A landscape with many valleys, sampled at points; each row gives a point and its height.
From any point a ball rolls to the lowest of the 2 points nearest to it. It stops when none of these is lower. Distance is the straight distance between rows; heights are no part of it.
Q695 (h 301): [-0.15  1.08  0.35 -1.18 -1.26 -2.71 -2.45  2.44 -0.21 -2.27 -3.06  1.92
  0.42  0.17  0.75 -1.03  3.01  3.25 -0.62  4.78]
Q102 (h 602): [ 2.91 -2.34  0.41  2.10 -0.25 -2.10  0.89  0.09 -0.12 -0.34 -4.16 -1.03
 -0.49 -2.13 -1.35 -0.94  1.56  2.95  0.51  0.35]
Q271 (h 530): [ 1.33  1.86  1.36 -0.38  2.66  0.39  1.08  0.81  0.12 -4.07 -1.70 -0.82
  0.68  0.09 -2.92  4.60 -3.22 -2.63 -1.52 -0.07]
Q181 (h 509): [-0.26  0.70  2.01 -1.13 -1.14 -3.12  1.30 -1.81  3.02 -0.56 -1.06 -0.76
 -0.08  3.09 -2.61 -0.71 -3.26  1.81  1.61 -1.71]
Q724 (h 249): [ 1.56  1.57 -1.85  0.07 -0.55 -0.77 -1.54 -1.56 -2.24  4.02  1.76  1.82
 -0.91 -1.19 -0.49 -0.95  3.68  1.07  0.87  1.29]
Q731 (h 364): [ 0.61  1.88 -0.04 -2.44  0.14  3.23  2.26 -2.15  2.42 -2.23 -2.88 -2.44
 -1.35  0.99 -3.19  1.54  0.26 -1.53 -0.87 -0.24]
Q180 (h 608): [ 3.41  1.26  2.36  1.22 -0.24 -3.35  1.10  0.38 -0.03 -0.07 -1.86 -0.34
 -1.15 -0.86 -2.00 -0.59  1.38  3.65  1.48  0.65]
Q90 (h 183): [ 1.88  0.23  3.48  2.87 -0.42  0.09 -1.91  1.62 -3.22 -0.98  1.97 -0.55
 -1.01 -1.82  0.33 -2.43 -1.96  2.41 -1.28 -1.15]
Q983 (h 588): [-1.17 -4.50 -0.64  0.95 -0.35 -0.49 -3.99  2.41 -1.63  1.35 -1.55  0.47
 -0.50 -2.42  2.83  0.10 -1.32  1.79  0.39  0.31]
Q818 (h 531): [ 2.81  0.39  1.01  3.06 -0.80 -0.67 -1.86 -0.57 -0.57 -2.49  0.32 -0.59
  2.23  0.83  0.31  1.83 -4.54  1.00 -1.79 -0.20]
Q754 (h 516): [ 0.20  2.17  2.30  1.76 -3.15 -2.62 -1.73  0.84  1.46  0.32  0.42  1.17
  0.31 -2.55  3.09  1.41  1.03  2.21 -1.01 -0.14]
Q15 (h 532): [ 1.87  4.07  2.41  0.95  0.63  1.47  1.41 -3.23  0.94 -1.21  1.51 -1.42
  0.11  1.57  2.80  1.53 -1.07  0.00 -0.36 -0.57]
Q568 (h 432): [ 0.16 -0.13  0.38  0.77 -0.32 -1.15  0.28 -1.66  1.02 -0.35  1.60 -0.92
 -1.03  2.42  3.76 -1.26 -0.73  2.24  2.43  0.59]
Q59 (h 520): [ 0.70  0.14  0.79 -1.11  2.99  2.14  0.76 -0.33  1.48 -1.22  1.80 -1.72
  0.74 -1.12 -2.61  1.60  1.56 -2.06 -3.76  0.57]
Q409 (h 554): [ 2.27  1.94 -0.38  1.67 -2.07  1.65  0.17 -3.00 -0.03  1.01 -0.28 -1.51
 -0.53 -0.29  3.56  2.01  0.08  0.78 -0.10 -0.83]
Q500 (h 242): [ 0.86  1.20 -0.53 -1.62 -0.75 -2.46 -1.79 -0.60  1.34  2.21 -4.01  1.95
 -1.09  0.92  0.11 -1.32  1.77  3.56  2.39  2.42]
Q148 (h 376): [ 0.31  2.80  3.72  2.47  1.69 -6.53 -0.47  1.56  0.77 -1.72 -5.68  0.95
 -0.06 -1.91 -3.34  0.59 -3.45  4.75  1.35  0.57]
Q218 (h 254): [ 0.53  0.79  3.87  1.23  1.19 -0.84  4.09  1.34 -0.06 -2.31  2.93 -0.08
 -0.95  1.21  0.21 -3.36 -0.69  1.40  0.02 -1.24]
Q898 (h 255): [ 1.48  3.77  2.50  0.47 -0.85 -0.59 -4.32  0.75 -3.54 -0.30 -0.23  1.21
 -0.74 -1.01  2.89 -2.32  0.63  4.65 -0.50  1.98]
Q18 (h 426): [-1.79  1.12  0.86 -3.49  0.35  3.37  1.13 -0.15 -2.39 -3.04 -1.71  1.55
 -0.79  0.45 -0.66  2.86  0.39 -4.19 -0.61  2.79]
Q700 (h 453): [-2.16 -1.21 -0.90  0.47  1.89  0.55  0.19  1.12 -4.51  1.45  2.68 -4.85
  1.11 -0.37 -0.42 -1.18  0.34 -0.17 -1.00 -0.53]
Q826 (h 325): [-1.09  3.20 -0.18 -0.85 -1.55  3.12 -0.28  0.80 -3.81 -0.15  3.53 -1.28
 -0.19  0.44  0.84  1.52 -1.28 -3.43  1.98 -2.23]
Q155 (h 257): [ 2.25 -0.92 -0.98  0.34 -2.70 -0.36 -3.14 -1.42  0.28  0.49 -2.95 -0.13
 -0.43  0.90 -2.63  1.20 -2.04  1.57 -0.01  0.09]
Q132 (h 621): [ 3.59  1.06  1.94  0.09  1.16 -3.39  2.65 -1.39  0.78  1.00 -0.65 -1.84
 -0.51  1.19 -3.32  1.93  1.94  1.91  1.24  0.37]
Q542 (h 291): [ 0.80 -1.05 -3.00 -0.34  0.40  0.05 -0.74 -1.75 -2.04  4.41  3.09  1.58
 -0.06  0.58 -0.24 -4.31  3.89 -0.84 -0.17  0.53]
Q210 (h 266): [-0.73  2.76  1.28  0.73 -3.42  0.60  0.27  0.11 -2.49 -2.59  3.42 -1.67
  0.95  1.20  1.38  1.23 -1.77 -2.69 -1.06 -1.48]
Q989 (h 346): [-2.25  2.35  0.92 -3.07  1.31  1.56  3.64 -0.18  4.91 -0.48  0.71  1.23
 -0.91  0.81 -1.27  1.43  0.44 -2.32  1.56 -0.86]
Q341 (h 216): [ 2.58  2.88  4.60  2.13 -0.85 -0.74 -0.68  1.29 -2.98 -1.79  0.35  1.60
 -0.10  0.09  0.42 -2.81 -1.08  3.78 -1.60  0.44]
Q622 (h 128): [-0.85  2.16 -3.43  1.37 -2.05 -0.06  1.96 -0.88 -0.49  2.57  2.40  0.62
  0.68 -2.17  0.21 -2.32  2.00 -3.90  2.46 -2.52]
Q787 (h 493): [ 0.13 -0.30  1.04 -2.98  3.35 -0.75  0.50 -0.14  0.97  0.74  0.40  0.83
 -0.08  3.11 -2.83  3.49 -1.41 -1.38  1.05  0.07]
Q428 (h 309): [-0.24 -3.74 -0.13  2.28 -0.27 -2.65  0.47  2.53 -1.57  0.45  0.69 -1.11
  0.96 -3.49  0.12 -0.25  1.67  0.71 -2.23  0.49]
Q978 (h 497): [ 0.24  1.08  3.14 -0.67  2.95  2.22  1.53  0.84  1.53 -2.59  1.83 -0.75
 -0.21  0.46 -2.97 -0.43 -0.71  0.07 -2.99 -0.65]
Q660 (h 439): [-1.13 -1.01  0.54 -2.82  0.08 -0.38  0.16 -1.16  3.07  0.65  3.10  1.12
  1.24  2.86 -0.86  2.20 -0.74 -2.19  0.94  1.27]
Q35 (h 293): [ 0.49 -3.89 -1.13  1.73 -1.04 -3.91 -0.82  0.83  0.27  0.37  0.33  0.52
  1.29 -1.23  0.76  1.99  1.40 -0.84 -1.09  1.49]
Q153 (h 462): [ 0.63  0.28  0.11 -0.84 -0.46  0.47  2.76 -0.50 -1.39 -1.05  1.67 -2.03
  0.13  0.76 -1.67  0.50  1.78 -2.84  1.47 -0.44]
Q575 (h 461): [-0.84  1.56 -3.37 -1.15  1.32  2.28  3.52 -2.12  0.31  0.99  0.95  0.16
 -0.23  0.91  1.20 -0.67  2.92 -4.30  1.01 -0.29]
Q623 (h 315): [-1.10  1.39 -1.94 -0.66 -2.06 -1.61 -3.89  1.87 -2.31 -0.52 -2.54  1.52
  1.00 -1.31  3.95 -0.19  3.67  1.60 -0.62  3.31]
Q964 (h 425): [ 2.21  3.36  0.38 -1.56  0.19  1.06  2.11 -1.56  0.61 -1.75  0.76 -0.89
 -0.61  1.01 -3.22  0.78  1.07 -1.47  0.04 -1.14]
Q773 (h 373): [-1.91  2.83 -1.87 -1.29 -1.17  3.97 -1.91 -1.54 -1.16  1.12  3.97  1.14
 -0.81  0.01  0.45 -0.92 -1.05 -3.14  2.49 -1.82]
Q829 (h 582): [ 0.66 -1.75  1.86 -0.29 -0.30 -2.09 -3.91  2.34 -1.19  2.03 -0.48  2.37
 -1.13 -1.69  1.62  1.34 -0.87  2.21  2.36  0.55]
Q682 (h 378): [ 1.07 -1.27  1.45 -0.64  1.84  0.24  1.36  0.40  1.86  0.36  1.18 -2.15
 -1.03 -1.45  0.48  0.82 -0.25  0.81 -0.12 -0.53]
Q743 (h 303): [ 1.63 -2.07 -3.03  1.76 -4.78 -1.29 -2.34 -0.77 -0.59  1.30 -4.26  1.81
 -0.65 -0.64  0.90 -1.62  3.29  2.00 -2.43  0.98]
Q7 (h 379): [-3.40  5.06 -0.57 -0.05  0.03  2.88  1.09 -0.08 -0.18 -0.32  5.21  0.66
  1.29 -1.12  1.81 -1.53 -1.94 -3.93  1.49 -1.05]
Q406 (h 131): [ 1.18 -1.73 -0.45  0.71 -1.97 -1.60  2.01  0.17  1.46  2.11 -1.54  1.46
 -2.26 -1.47  0.20 -1.88  4.80  1.28  1.17 -0.32]
Q392 (h 203): [-1.03  1.94  2.54  2.06 -1.57  0.27  1.22  1.80 -3.89 -2.12  3.73 -1.27
  1.31  1.80  1.55 -1.59 -2.85 -0.17 -0.66 -2.57]
Q315 (h 340): [-1.95 -1.19 -4.35  0.25 -1.61 -0.33 -0.24 -2.28  1.65  2.87  2.53  3.07
  1.12  2.14  1.21 -0.87  1.20 -3.62  0.82  0.12]
Q710 (h 308): [ 1.76 -2.34 -2.23  0.27 -2.33  1.10 -0.73 -0.97  0.52  1.21 -2.43 -0.40
 -0.67  0.43 -2.03  1.53  0.69 -1.11 -1.55 -2.12]
Q402 (h 202): [ 0.58 -1.57  3.55  0.44 -0.36 -1.61  0.90  2.71 -2.07 -1.46  2.80  0.98
 -0.56  1.44 -1.86 -2.84 -1.15  2.53  1.33 -1.11]
Q54 (h 577): [-3.59  2.54 -3.08 -1.79  0.38  4.95  1.76 -2.39 -3.93  0.03  0.12  0.59
  0.68  0.12  0.64  0.84  3.26 -5.26 -1.49  1.95]
Q9 (h 549): [ 0.05  0.67  2.65 -1.38  3.35  3.14 -0.26  2.06 -1.55 -3.56 -0.08 -0.23
  0.49 -0.64 -1.03  3.15 -2.72 -2.56 -1.65 -0.33]
Q588 (h 228): [ 1.97 -3.65 -1.61 -0.78 -0.14 -3.24 -2.13 -1.08  0.29  4.02 -2.52  2.96
 -0.20  0.83 -2.42  1.24  0.48  1.66  0.25 -0.13]
Q992 (h 380): [-1.63 -0.68 -0.79 -2.12  0.96  2.62  1.88  1.91 -2.85 -2.95 -2.01 -0.93
 -0.38 -1.10 -1.71  2.58  1.74 -5.03 -1.26  0.44]
Q815 (h 172): [ 0.45 -2.64 -0.83 -0.75 -2.06 -1.72 -3.64 -0.36  0.27  2.39  0.96  2.76
 -0.71  0.84 -2.31 -1.17  1.05  0.71  1.27  1.37]
Q97 (h 438): [-3.70 -0.06 -1.29 -1.55 -1.28  3.84  3.06  2.00 -2.77  0.40 -0.75 -1.62
 -1.04 -1.89  0.79  0.04  2.04 -3.44 -0.61 -2.36]
Q146 (h 610): [ 0.91  1.20 -3.65 -2.19 -1.63  0.65  0.96 -2.23  1.37  2.39 -0.79  2.22
 -1.19  3.78 -2.80  0.17  0.07 -3.30  3.35 -1.84]
Q956 (h 427): [ 1.16 -0.22  1.54  2.29  2.72 -1.57 -0.40 -1.45  2.37 -1.23  0.51 -1.12
  1.27 -0.33  3.15  2.19 -1.77  2.17 -1.65  1.47]
Q24 (h 304): [-0.77  1.38  1.64  0.49  0.97  1.75  3.21 -0.51  1.95 -0.67  4.17 -2.16
 -0.09 -0.42  1.86 -3.69 -0.33  1.08 -0.18 -1.90]
Q319 (h 98): [ 0.37 -0.64 -0.29 -1.28  0.06  0.48 -1.73 -1.59  1.63  2.79  2.48  1.39
 -0.73  1.90 -1.99 -2.66  0.25  1.69  1.66  0.91]
Q939 (h 391): [-0.15  1.05  5.01  1.55  1.46 -3.36 -0.08  2.94  1.49 -1.17 -1.32  4.06
 -0.03 -0.26  4.00 -0.87 -2.90  4.09 -0.01  1.71]
Q619 (h 470): [-3.32 -3.71 -4.23 -2.04  0.18  2.65  3.20  1.82 -2.79  0.92 -1.58 -0.04
 -0.42  0.58 -0.38 -0.62  1.87 -4.41 -2.18 -1.80]
Q441 (h 562): [-0.31  1.63 -0.52 -2.73 -2.13 -0.78  1.22 -2.43  2.41  0.90 -0.92  0.84
 -0.49  4.22 -4.82 -1.01 -1.26 -0.42  2.17 -0.62]
Q265 (h 362): [-0.27  3.08  2.68  0.28  0.57 -4.74 -1.45  3.19  2.41 -2.95 -6.50  1.70
  0.81 -0.91 -2.64 -0.27 -1.09  4.81  0.40  1.66]
Q416 (h 540): [-3.13  1.56 -3.62 -4.07  1.63  3.90  0.92 -1.60 -0.45  0.58 -0.42  3.76
  0.34 -0.12 -0.72  0.29  2.14 -4.97 -0.62  2.13]
Q285 (h 472): [-1.39  1.89 -0.53 -2.46 -0.22  4.21  0.55  0.27 -1.45 -1.05 -0.27  0.38
 -0.71  2.32 -1.38  1.99 -0.57 -3.97  1.94  0.99]
Q913 (h 501): [-3.91 -0.24 -2.69  1.32 -1.34  0.11  1.13  0.12 -2.42  4.84  2.26 -2.35
  1.08 -1.14  3.78 -3.15  1.91 -0.71  1.84 -0.56]
Q860 (h 510): [-0.38 -2.30 -0.05 -1.71 -0.37  1.99  0.33  1.76 -1.55 -3.53  0.74 -0.55
 -0.32  2.44 -0.75  2.36 -2.20 -2.65  2.79 -0.16]
Q414 (h 276): [ 0.45  2.57  0.95 -1.79 -0.28 -3.73 -3.46  1.19 -0.32 -0.94 -5.10  2.37
 -0.52  1.64 -0.72 -0.44  1.27  4.16  2.37  3.50]
Q987 (h 488): [-1.14  1.78 -0.19 -1.45 -0.24  2.76  5.21 -0.02 -0.25 -0.54  1.29 -0.86
 -0.63 -0.53  0.69 -0.67  2.06 -3.42  2.95 -0.78]
Q573 (h 503): [ 0.66  0.38  2.65  1.17 -2.14 -2.92 -1.21 -0.09  2.70  0.26  1.20  1.93
  1.30 -0.65  0.68  1.96 -2.03  0.60 -0.80 -0.56]
Q825 (h 239): [ 1.16 -0.70  3.29  0.59  0.95 -3.66 -0.94  2.93 -2.44 -0.76  1.03  1.60
 -0.22 -0.30  0.69 -2.79  0.81  3.35  1.92  2.19]
Q920 (h 377): [-1.03 -0.69  3.50  2.18 -0.05 -2.84 -0.38  1.95  0.22 -1.13  1.49  1.48
  0.65 -0.45  3.98 -1.92 -2.40  1.80 -1.71  0.17]
Q420 (h 347): [ 1.36 -0.80  0.97  0.21  0.06 -0.17 -1.34 -0.78  4.49  1.99  0.38 -0.85
 -1.09 -1.33  0.17  0.54  0.46  2.69 -0.91 -0.29]
Q765 (h 642): [ 1.10  4.12 -4.69 -1.89  0.44  0.73  2.47 -3.59  1.31  2.50 -0.96  2.22
  0.34  1.66 -1.74  0.62  0.98 -5.38  2.89 -1.54]
Q851 (h 394): [-1.84 -1.48 -3.62  0.75 -2.79  2.09 -1.38 -0.05 -3.21  2.59  1.01 -1.83
  0.16 -0.34  1.25 -1.32 -0.06 -1.61 -1.15 -2.53]
Q8 (h 296): [ 1.47 -0.15  2.54  3.95  3.29 -1.34 -1.18  1.26  0.83 -1.75 -0.97  0.39
  0.70 -2.55 -0.21 -1.14 -3.23  4.19 -0.52  0.63]
Q822 (h 353): [-2.76 -0.83  1.51  2.15 -2.34 -1.79 -0.82  0.89 -0.45 -0.88  3.18 -1.43
  1.90 -0.40  3.13 -1.39 -0.46  0.88 -1.58 -0.42]
Q800 (h 560): [ 0.83  2.46  2.09 -0.17  0.53  0.25 -0.94 -0.89 -1.06  1.02  4.00  1.71
 -0.88  0.47  1.33 -0.20 -1.36  0.68  2.44 -1.34]
Q756 (h 518): [-1.99 -1.58 -1.53  1.46 -0.44 -2.39  1.00 -0.24 -1.23  3.44  1.71 -0.94
  0.74 -0.87  4.95 -0.84  2.64  0.57  1.05  0.09]
Q847 (h 332): [-0.31 -1.24 -0.65 -1.47  0.20 -0.07  0.81  0.85 -0.11 -1.76 -0.62 -0.44
  0.31  0.57 -1.50  5.24  0.58 -4.82 -1.35  0.29]
Q585 (h 366): [-0.25  2.01  3.07  0.89  1.58 -2.10 -2.10  3.57  1.79 -3.15 -4.93  2.50
  0.20 -1.20  3.06 -0.69 -2.94  5.75 -0.77  1.31]
Q949 (h 478): [-0.90  1.69  1.85 -0.84 -1.14 -0.21 -0.09 -0.99  3.99 -0.68  3.38  0.71
  0.76  0.75  0.90  2.44 -1.42 -1.81  0.19 -1.02]
Q292 (h 282): [ 2.66 -1.89  0.97  3.24  2.39 -1.23 -0.64  1.44 -0.43 -1.92 -0.49 -2.24
  1.00 -2.81 -2.48  1.42 -1.52  1.42 -0.85  0.30]
Q823 (h 185): [ 0.36  2.59  0.69 -1.20 -0.31 -0.90 -2.00 -2.50  2.61  3.91  0.31  2.16
 -1.20  0.39  0.11 -2.14  0.78  3.51  3.17  1.22]
Q117 (h 55): [-0.38 -0.18 -1.34  1.81 -3.82 -1.13  1.78 -0.94  1.12  2.75  1.07  1.63
 -0.80 -1.99  0.99 -1.11  2.57 -1.60  1.51 -2.41]
Q193 (h 430): [-1.72 -0.26 -0.66 -0.78  0.03  1.87 -1.87  0.54 -1.43  0.73  3.91 -1.88
  0.76 -0.20  0.42 -0.36 -0.68 -0.97 -1.93 -1.08]
Q502 (h 342): [ 0.37  0.35  2.85 -0.14  0.14 -2.53 -2.71  2.12  2.65 -0.60 -4.40  1.88
 -0.64 -1.35 -0.61 -0.27 -2.25  5.51  0.26  1.33]
Q653 (h 329): [-2.43 -2.14 -0.88  1.76 -2.63 -1.25 -1.85  1.31 -2.30  2.00  0.78 -3.08
  1.46 -2.39  2.60 -0.76 -0.13  1.38 -2.40  0.11]
Q304 (h 529): [-0.99  1.07 -0.08  1.25 -1.24 -1.04 -1.60 -0.20 -0.01  3.20  3.11  0.16
  0.61 -2.74  4.62 -0.01  1.33  0.95  0.27  0.07]
Q798 (h 195): [ 0.54 -4.44 -1.93  0.85 -0.15 -0.31  2.09  0.57 -0.87  3.27 -0.56  1.22
 -0.83 -0.48 -0.02 -1.90  2.74 -0.39 -1.15 -2.04]
Q432 (h 279): [ 1.21 -1.50 -3.28 -0.27 -1.65 -1.46 -1.68 -2.21  1.40  2.75 -4.99  1.45
  0.15  1.26  1.08 -1.36  2.75  3.21 -0.36  1.74]
Q182 (h 112): [ 0.51 -0.61  2.75  3.25  0.83  1.84  0.95  1.62 -1.53 -3.83  0.75 -3.81
  0.22 -0.01  1.53 -0.84 -4.50  1.05 -1.41 -2.09]
Q322 (h 450): [ 2.16 -0.04  2.01  0.91  3.95 -1.69  0.59 -0.45  3.24 -1.79 -0.32 -0.59
  0.50  0.33 -0.08  3.28 -3.73  1.77 -0.69 -0.96]
Q678 (h 233): [-0.64 -3.45 -0.05 -0.61  4.31  1.41 -0.40  1.06  1.04 -2.93 -0.71 -1.44
  1.04  0.39 -4.57  1.44 -1.77 -1.34 -1.09  0.26]
Q439 (h 466): [ 1.14  1.90  2.29  0.23 -1.20 -1.53  1.80 -2.48  3.33 -0.27 -0.08  0.32
  0.29  2.83  1.77 -0.37 -2.93  3.32  2.51 -0.56]
Q519 (h 280): [ 0.72  0.87  1.02 -0.04  1.43  0.51 -5.08  1.77 -1.79 -0.43 -2.16  0.85
 -0.86 -1.11  2.97 -1.20 -0.10  4.64  0.05  3.09]
Q618 (h 564): [-1.78  0.45 -2.66 -1.99  0.74  2.96 -0.60 -2.66 -2.34 -0.85  1.82 -0.77
  1.06  2.15 -1.08 -0.61  2.30 -3.99 -2.42  1.65]
Q707 (h 408): [-1.91 -1.39  1.12 -1.60  0.05  3.24  1.89  3.89 -1.65 -2.09 -0.34 -0.84
 -1.65 -2.98 -1.17  1.54 -0.22 -3.40 -2.06 -1.73]
Q685 (h 385): [-2.41 -1.24 -2.25 -1.78 -1.29  1.33 -2.28 -1.58  2.46  1.95  3.03  2.08
  0.46  1.43 -0.98 -0.01  0.42 -3.02 -0.90 -0.21]
Q921 (h 491): [ 1.82  3.18  3.27 -0.43  1.18  0.07  2.06 -0.44  1.27 -2.11 -0.13 -0.69
 -0.45  1.97 -0.65  3.51 -3.48 -0.05  0.17 -1.95]
Q830 (h 295): [ 0.75  0.52 -1.16  1.28  1.10 -1.54 -5.85  2.37 -3.49 -1.01 -2.94  0.07
  0.77 -2.49  1.90 -0.48  1.66  2.94 -1.02  3.33]
Q890 (h 197): [ 1.00 -6.11 -3.82  2.05  1.29  0.76  0.47  0.66 -1.25  1.28 -1.56 -1.11
  0.45 -0.67 -0.90 -0.30  0.57 -0.75 -3.65 -1.66]
Q801 (h 224): [ 0.19 -0.35 -1.67 -0.68 -1.28 -1.89  1.18 -2.67  3.48  2.03 -1.15  0.91
 -0.21  2.16 -0.27 -0.08  2.12 -0.14  1.42  0.12]
Q620 (h 593): [ 0.81 -3.77 -1.09  1.02 -0.10 -0.53 -3.51  1.86  0.85 -0.15 -4.44  0.86
 -1.14 -3.14  0.61 -1.38 -0.55  4.11 -0.05  0.81]
Q880 (h 174): [ 0.98  0.06  1.38  0.66  0.06  3.54  1.90  0.42 -2.43 -3.23  0.23 -3.86
 -0.81 -0.35  0.86  0.60 -1.53 -0.53  0.46 -0.86]
Q539 (h 264): [ 1.93 -2.05 -1.93  2.40  4.14  1.97 -1.11  0.97 -1.32 -3.53 -1.64 -2.70
  2.05 -1.84 -3.73  1.45 -2.54 -0.55  0.06 -0.19]
Q485 (h 292): [-0.41 -1.73 -4.39  0.18 -1.29 -0.79 -0.36 -3.57  2.63  3.64 -0.94  2.42
 -0.56  2.43  2.67 -0.94  0.87 -0.42  0.80  0.63]
Q564 (h 477): [-4.02 -1.16 -2.67  0.35  0.96  1.61  2.98  0.81 -2.28  2.23  3.15 -1.92
  0.43  0.62  1.73 -1.73  1.34 -3.26  1.02 -0.95]
Q715 (h 210): [ 1.92 -2.19 -0.91  0.66  0.33  0.23 -1.66 -1.38  3.19 -1.52 -2.49 -1.35
  0.74  0.47 -2.97  0.69 -1.80  1.64 -1.91  0.87]
Q834 (h 152): [-0.69 -1.01  1.69  2.95 -0.32  0.36  0.04  2.70 -4.40 -1.81  1.53 -3.45
  1.69 -0.69 -0.18 -2.62 -3.14  0.83 -0.36 -1.51]
Q452 (h 196): [ 0.05 -4.42 -2.23  0.33  1.71  0.49  0.81  0.89  1.22 -2.90 -2.59 -0.98
  2.29 -0.72 -3.84  1.56 -0.23 -3.70 -2.85  1.13]
Q205 (h 231): [-1.59 -0.31 -0.44 -2.97  0.34  1.62  2.30  0.07  3.62 -0.23 -0.44  1.08
  0.06  0.30  0.99  3.82  0.92 -4.04 -0.59 -0.51]
Q709 (h 535): [ 1.31  0.62  1.65 -2.27  1.51  0.33  0.31 -1.17 -0.61  1.19  2.41  0.64
 -1.95  2.97 -1.99  1.59 -0.88 -0.11  3.83 -0.79]
Q359 (h 405): [-0.41 -2.05  0.98  1.03  1.96  0.31  1.14 -0.30  0.17 -0.29  1.94 -2.72
  0.22 -0.19  3.69 -0.81  0.12  2.71 -0.41  1.03]
Q836 (h 573): [-0.74  0.24  0.02 -0.32 -0.16 -1.13 -2.54  0.90 -2.52  3.21  1.81  1.81
 -1.79 -0.27  2.31 -1.36 -0.49  2.18  3.38  0.44]
Q154 (h 344): [-2.06  4.21 -0.13  1.15 -0.56  1.94  2.43 -0.78  0.63 -0.15  4.82 -1.88
  1.84 -1.54  1.16 -3.49  0.48 -2.23 -0.64 -1.30]
Q20 (h 598): [ 2.04 -0.90  0.65  2.68  0.37 -2.60 -1.31  2.72  0.02 -0.93 -5.95 -0.27
 -1.01 -4.04 -0.89 -0.34  0.14  5.05  2.31  1.42]
Q94 (h 319): [ 0.68 -0.65 -2.87 -1.66  0.68 -0.14  2.64 -3.04  2.58  0.57 -2.12 -0.14
 -0.02  3.06 -2.20  1.91  2.48 -2.52 -0.16 -0.05]
Q759 (h 517): [ 2.41  1.13  2.91  1.20 -2.31 -2.08 -2.63  0.16  1.67 -1.29  0.00  0.49
  0.62 -0.97 -1.15  1.16 -3.92  2.80 -2.12 -1.41]
Q288 (h 465): [-2.59  1.60  2.08 -2.20  1.19  4.40  0.87  0.51 -0.58 -1.61  3.83 -1.45
 -0.56  0.48 -0.72 -1.55 -0.50 -1.37 -2.31 -0.92]
Q975 (h 198): [-0.05  2.24 -1.55  0.98 -1.24 -0.24  0.06 -0.79 -3.45  3.13  4.06 -0.95
 -0.50 -1.61  0.70 -1.32  2.86 -1.36  1.38 -0.78]
Q211 (h 541): [ 1.20 -0.32 -1.90 -0.99  0.77  1.96 -0.60 -2.83  0.72 -0.54  0.98 -2.45
  0.76  0.94 -1.71  0.73  1.90 -1.88 -3.24  1.39]
Q792 (h 504): [-3.26 -1.87 -2.33 -3.89  0.79  3.08  2.84  0.84 -1.02 -0.50 -0.85  2.82
 -0.51  0.65 -0.83 -0.03  3.37 -5.86 -1.04  0.88]
Q26 (h 159): [-1.49 -5.71 -3.00  2.00  1.30  1.15  0.90  1.46 -0.63 -1.75 -2.28 -3.24
  1.60 -0.75 -0.14  0.15 -0.23 -2.87 -2.11 -0.29]
Q272 (h 356): [-0.19 -2.53 -2.88  0.46 -2.21  3.28  0.29 -1.16 -0.10  1.07 -0.72 -1.52
 -0.99 -0.82  1.37  0.00 -0.65 -1.32 -0.28 -2.69]
Q559 (h 268): [ 0.67 -2.94 -0.96  0.41 -0.09 -4.74 -1.94  0.13  0.87  2.60 -3.47  3.00
  0.74 -0.05  1.01  2.58  1.47  0.86 -0.30  2.18]
Q741 (h 281): [ 1.44 -1.65 -1.28 -1.51  0.25  1.69  1.50 -2.37  3.17 -1.53 -4.59 -2.47
 -0.41  1.94 -4.12  0.41 -1.74  0.77 -0.49 -1.13]
Q60 (h 406): [-0.20  1.92 -3.07 -2.21  2.36  3.03  4.39 -3.95  2.44  0.33 -1.61  0.04
  0.07  2.74 -0.17  0.24  2.70 -2.21  0.70  0.94]
Q520 (h 317): [ 1.31 -0.39  2.88  0.02  1.40 -0.27 -2.21  0.00  3.30  0.51 -0.28  0.55
 -1.49 -1.63 -0.81 -1.21 -2.26  4.86 -0.09  0.32]

For each start below, name the point where the ball stops.
Q54 | Q992
Q180 | Q660
Q920 | Q319
Q623 | Q182
Q271 | Q520
Q146 | Q520
Q15 | Q520
